Points, in no order, along strands that fork, close into loops and pass close to each other.
Points whose rows are less than 76.3 apart are linked; no others are. Some points are linked to none.
j_601: -34 0 30 -16 17 2 -12 -32 0 0 -29 14 20 17 25 -4 10 -16 -19 18 16 -18 8
j_989: -13 -15 -12 5 -21 -9 10 1 2 0 16 -30 4 2 -11 -24 -8 5 6 0 -37 22 -4
j_635: 26 -3 -16 -39 -50 -7 26 22 22 -13 -9 -9 35 31 1 33 12 20 -6 -23 -3 -1 28
j_942: 57 -1 -20 7 -27 2 23 2 -8 -15 20 18 -23 17 5 35 0 33 18 -11 15 -30 -9
j_106: 20 -6 2 22 15 25 -3 -3 -27 9 32 18 -34 -54 9 5 -24 26 14 7 -27 15 -1
j_625: 25 -6 -11 -30 -54 13 27 0 2 -20 12 -14 24 38 20 11 2 30 2 -23 -14 5 4
j_278: -43 18 10 18 -5 0 -27 -41 0 -5 -24 36 13 -2 22 13 34 -35 0 9 -14 -20 -28
j_163: 46 -4 -26 34 -14 18 -6 10 -22 -8 32 19 -28 -6 -21 29 22 -1 12 24 18 -8 1
j_175: 18 17 20 -2 2 -20 3 -2 42 -13 -23 39 25 11 6 54 2 13 16 -33 13 -38 7
j_734: 20 2 -7 6 2 0 32 -8 -16 24 1 11 -51 -33 2 -17 5 -7 6 22 7 -5 2
j_438: 31 29 7 17 -45 29 14 18 19 -18 31 -34 -10 -32 -27 16 -12 28 12 4 44 2 17
j_717: -61 9 17 5 -24 18 -29 -25 16 -8 -18 -17 42 38 19 -15 11 -29 -19 -21 -6 -14 -22
j_647: 16 -6 -26 40 -34 13 -11 -4 -12 -3 45 -32 -13 -2 -35 1 21 -7 14 3 -18 2 -19
j_462: -57 13 28 -8 -2 3 -45 3 7 -27 -1 -49 44 18 -8 -17 -17 10 -10 -17 -28 36 -30
j_567: 51 -1 -32 34 19 17 -8 23 -19 -12 21 38 -47 -14 -8 39 4 13 9 14 54 -16 -13
j_693: -10 1 40 -26 24 -13 6 14 29 -9 -7 -9 11 -35 -1 11 -34 37 5 -9 -14 37 17
j_712: -6 -13 -28 27 -8 12 -22 -7 -30 9 33 -20 -4 43 0 -11 16 -17 -1 -27 -39 -24 -45
j_797: 19 -9 -22 -38 -28 -22 29 20 21 -24 -17 9 34 33 0 29 31 -1 -14 -15 18 -16 30
j_382: -29 4 -1 15 4 -3 -42 -25 -15 -3 -2 39 26 22 23 1 29 -26 -4 1 -38 -18 -37
j_390: -18 7 -23 -19 -31 -25 -1 34 11 -6 -15 -28 19 9 -6 -17 -33 3 -8 2 -17 64 5
j_799: 14 26 11 9 -49 23 16 -12 -7 -11 17 -24 -16 3 1 -19 -6 19 7 23 33 -16 -10
j_897: -3 -10 -37 -2 -7 -10 12 -11 -23 -22 2 -47 -17 33 -13 -24 27 -15 -11 19 53 -11 -24
j_199: 10 20 -1 22 -40 22 9 16 10 -20 32 -44 -12 -39 -35 -6 -13 17 11 18 23 28 10
j_769: -29 -24 -23 3 12 -4 -25 12 -3 24 -4 -38 3 51 -17 -23 1 -30 -28 -11 1 -15 -11
j_338: 31 -8 17 0 45 16 16 28 17 30 2 9 -14 -37 -16 5 -18 -1 5 -13 7 10 45
j_588: 32 -7 -18 32 -26 5 3 5 -13 -5 37 0 -12 -12 -23 14 12 4 21 16 -19 8 2
j_572: -26 8 31 -19 20 -7 14 -25 25 -7 -44 29 8 -2 29 14 16 -19 -11 3 38 -17 11
j_57: 25 -11 -5 11 -21 -3 -4 -5 -12 -13 30 15 15 12 3 18 9 16 18 2 -46 10 -9
j_243: -1 1 38 -8 31 -4 -7 -13 -1 28 -6 24 2 -43 8 12 -4 2 6 5 -32 14 8
j_127: 6 -23 -14 23 5 26 -16 -9 -29 19 25 -16 -19 0 -17 -21 -4 -6 -11 19 -1 -5 14
j_934: -8 -8 7 -13 43 12 -43 -25 -44 34 -1 35 -6 -13 15 -7 3 -11 -14 17 -23 -13 1
j_538: 9 6 -5 -11 -19 3 28 33 9 6 -8 -25 -20 -21 -8 -12 -48 29 5 3 12 44 26
j_138: 2 -14 -11 7 24 -17 1 2 -2 25 -3 5 -9 -5 -20 -18 22 -31 0 15 -24 2 14
j_918: -16 2 -28 7 -10 6 15 -29 -37 12 9 7 -34 -8 27 -49 3 -10 -4 5 -27 -22 -30
j_495: -26 -4 -25 -9 2 0 7 -27 -28 35 2 -5 -27 -19 18 -47 -1 -19 -10 -12 -44 -12 -25
j_63: 11 24 22 -22 -15 -10 6 16 50 -12 -39 7 38 25 -5 46 -7 16 5 -39 33 -26 23
j_458: -47 13 18 12 -4 -7 -37 5 26 15 -23 -30 31 19 -28 -3 6 -35 -2 -2 -8 11 -3
j_421: 46 5 -6 14 -24 3 29 5 11 -8 19 3 -24 -7 -2 22 -28 41 25 -20 11 -22 2
j_731: -13 10 -15 22 -21 13 0 21 4 -14 26 -57 -21 -44 -41 -25 -15 8 4 13 5 42 2
j_124: 17 0 21 -11 34 11 14 37 15 27 -12 0 -2 -33 -26 -13 -1 -21 5 3 -5 34 49
j_65: 48 21 -2 15 -38 17 23 17 17 -13 22 -20 -20 -18 -23 26 -17 36 19 -17 37 -20 13
j_82: -65 22 37 2 -15 4 -25 -19 15 -27 -17 -31 37 -2 1 -8 -6 0 5 -3 -21 25 -21
j_49: 11 -21 -34 -7 56 -29 1 8 -44 -7 -10 36 -22 -10 16 11 23 -7 2 30 22 7 -20
j_302: 4 -23 11 9 10 22 -26 -12 -25 13 22 -5 13 15 -3 -11 -8 2 -10 12 -20 -4 14
j_287: 6 9 26 -2 -14 -14 2 -12 26 -18 -9 43 31 13 24 43 11 6 10 -9 -7 -20 3
j_212: 3 -5 16 -3 -20 -11 6 -13 9 -19 10 29 36 15 26 21 4 10 11 -5 -36 1 -3
j_901: -13 -29 -26 -13 32 -7 2 -26 -43 0 -1 1 -14 18 20 -31 9 -9 -20 18 10 -19 -9
j_246: 29 -7 12 -7 65 -13 -5 0 14 27 -18 54 -22 -12 18 24 -11 9 0 -18 14 -18 -4
j_218: 33 -5 -24 4 44 10 -1 14 -37 25 -4 46 -61 -41 8 15 5 5 -4 19 27 -2 -16
j_301: -7 -23 -35 19 -5 1 -10 -3 -19 8 22 -39 -16 46 -15 -15 20 -23 -11 -13 -1 -29 -33
j_519: -15 -21 -27 -12 -41 9 15 -6 2 -12 6 -13 18 50 26 -37 5 -10 -26 -12 -5 0 -9
j_130: -49 -3 -18 -4 11 -5 -8 -15 -16 26 8 -4 0 0 25 -41 -4 -23 -10 -37 -59 -24 -31
j_427: 8 -6 -11 2 -13 -1 34 -18 -20 6 3 16 -35 -7 26 -22 -5 6 1 15 -8 -12 -7
j_854: -23 -12 -17 15 1 -7 -7 21 4 -8 24 -56 -14 -29 -40 -28 -10 3 4 -1 -27 40 -7
j_759: 44 -17 -3 -13 22 -13 12 15 15 -7 -4 14 6 31 -10 34 1 19 3 -18 31 -29 24
j_726: 7 6 -14 4 -40 7 33 -22 -16 -17 9 -4 -23 16 19 -24 6 5 0 19 16 -23 -16
j_993: 47 -3 -22 26 35 13 3 17 -12 12 11 43 -56 -29 2 26 -9 12 8 5 35 -15 -5
j_208: 30 22 -11 -3 -14 -19 27 0 -8 -35 3 -14 -22 3 -10 6 31 4 9 26 76 -31 -10
j_384: 0 -1 50 -9 44 4 -9 -2 10 16 7 5 4 -55 1 17 -23 24 6 -7 -21 23 16
j_297: 23 6 -17 16 24 9 16 4 -22 22 2 6 -52 -44 -21 -21 23 -29 1 27 21 -1 9
j_459: 3 28 21 21 -27 27 -15 -20 -11 -3 26 -22 -18 -10 -3 -33 3 0 -6 34 40 -27 -16
j_397: -29 31 56 8 5 18 9 -25 15 1 -44 -4 -4 -38 -3 26 -9 3 21 3 9 11 8
j_258: -22 2 44 -8 13 14 -25 -17 4 14 -24 0 21 15 1 1 -7 -5 -13 19 15 -4 21
j_407: 0 9 -9 33 -14 27 -15 -18 -21 9 27 -21 -34 -23 -18 -26 5 -13 -3 27 25 -20 -8
j_184: 2 0 -32 -23 -32 -18 37 33 17 3 -28 -4 3 20 -2 -22 -8 -11 -14 8 13 21 29
j_410: -43 -4 1 1 5 -8 -36 12 17 23 -18 -31 26 45 -19 -12 4 -37 -22 -11 -1 -4 -7
j_271: 9 -15 37 -1 21 23 -21 1 2 16 6 0 17 4 -2 10 -26 16 -9 6 7 3 35
j_530: -37 2 34 -28 2 -4 9 -20 9 6 -12 4 25 -21 35 -20 -14 7 -9 -4 -38 20 1
j_101: 28 -8 12 11 23 9 9 1 -6 13 22 28 -26 -32 21 13 -37 38 17 -14 -24 4 -3
j_539: -27 -13 -18 5 -28 4 7 0 -3 4 11 -34 9 28 6 -40 -12 -3 -9 -13 -35 7 -18
j_811: -8 10 18 -16 43 -26 17 -13 31 -22 -42 41 8 1 27 32 15 -9 1 -16 52 -30 6
j_62: 24 -23 -31 -12 37 -26 37 -5 -20 -33 0 10 -18 11 28 17 -5 23 6 -3 55 -22 -12
j_434: -14 -13 -16 -11 0 -36 7 -5 24 -22 -12 19 32 27 2 6 51 -41 -13 4 6 -12 6
j_468: 51 -2 5 4 58 2 13 37 33 14 -8 27 -14 -18 -24 10 -10 -2 15 -35 20 -14 39
j_71: -24 37 46 -2 -14 6 4 3 36 -9 -47 -6 18 -9 -10 30 -20 5 15 -3 29 18 25
j_924: 33 -11 -11 -7 -27 14 15 19 -1 -1 7 -24 -6 24 -23 5 -2 10 -3 10 23 5 28
j_79: -16 -6 -11 21 3 5 -36 -15 -24 2 20 15 25 40 14 -8 19 -20 -3 -18 -51 -19 -41
j_362: 13 -5 -14 9 17 28 -21 -2 -47 33 19 38 -37 -48 12 -2 -10 9 3 16 -32 10 -13
j_160: 5 -3 16 -26 4 -7 23 29 22 8 -11 -13 -3 -19 3 -3 -52 39 2 -13 -2 38 25
j_344: -11 13 26 -13 9 -8 -5 28 25 18 -33 -5 23 -6 -20 -9 -3 -21 1 12 -3 34 36
j_196: -44 5 19 10 19 -6 -37 -16 -10 -12 22 -14 29 -9 1 -17 -1 -1 10 -17 -65 7 -30
j_559: 50 15 -15 3 -23 -3 23 -1 -11 -27 14 3 -32 8 -6 29 20 17 12 11 55 -37 -13
j_679: 4 24 32 -20 -18 -3 -6 27 36 -4 -35 -2 41 19 -12 34 -20 11 2 -11 27 12 31
j_839: -37 4 -3 -8 -14 -24 6 5 43 -4 -33 6 35 16 -1 -11 32 -47 -14 0 3 2 12
j_449: 1 7 -36 -21 -45 -21 8 35 16 3 -24 -15 20 29 -5 -12 -18 -13 -15 2 2 42 20
j_108: 25 -19 -20 -15 29 -22 41 -1 -2 -6 -7 34 -29 4 28 10 -4 14 0 -4 28 -24 -1
j_885: 13 -4 -26 1 3 -11 23 -10 -28 -26 3 -26 -25 13 -9 -9 23 -5 -3 32 63 -15 -10
j_866: -31 30 22 -3 -13 -10 -22 22 30 4 -39 -17 36 9 -27 0 -1 -27 -1 9 5 40 19
j_894: -48 19 40 8 -4 2 -19 -33 -2 -32 3 -1 40 -9 16 -5 4 5 12 -7 -43 12 -26
j_238: -33 22 28 17 16 -3 -32 -33 -1 19 -28 17 4 -22 -8 14 29 -36 8 17 -14 -9 -6
j_975: 34 -10 8 7 41 2 -1 3 7 30 2 44 -27 -22 18 21 -32 25 9 -23 -9 -11 -6
j_314: -4 -15 -11 -29 -46 16 9 -4 8 -17 4 -7 41 54 29 -12 11 3 -21 -18 -9 7 1
j_38: -27 -7 12 -13 -5 5 -35 15 -4 -23 16 -47 34 17 -15 -17 -23 23 -11 -6 -28 52 -10
j_485: 13 -9 1 -19 53 -34 17 -3 19 -9 -24 50 1 4 28 27 6 1 0 -12 29 -24 2
j_884: 3 -7 -10 -4 33 13 -42 -5 -44 42 3 47 -21 -34 6 1 7 -9 -8 17 -31 5 -7
j_563: -34 -9 -7 19 23 -1 -36 -1 -25 -2 42 -29 3 -12 -13 -23 -12 3 9 -28 -66 3 -31
j_571: 10 -18 -32 -18 -10 -31 24 12 12 -20 -12 4 23 36 -15 0 43 -27 -7 4 9 -7 16
j_653: -18 -6 4 -13 -17 -11 -13 20 11 -11 1 -33 28 9 -15 -10 -21 15 -5 4 -25 50 6
j_729: -29 -1 22 -19 13 -8 -6 -27 -1 28 -11 15 13 -23 20 -16 2 -13 -7 4 -44 7 -5

A tip is a point with one link. Name the tips that can be reached along the links from each point below, in the order of the rows.
j_407 | j_934, j_130, j_297, j_62
j_199 | j_897, j_184, j_839, j_563
j_71 | j_647, j_218, j_397
j_769 | j_468, j_238
j_384 | j_538, j_530

A fork is a point with three links, a tip a point with one. Leave the first point through the second and follow the links. Name the first fork or tip that comes.
j_884; j_362 | j_485
j_258; j_271 | j_427
j_421; j_942 | j_897
j_563; j_196 | j_653
j_287; j_175 | j_397
j_458; j_410 | j_238
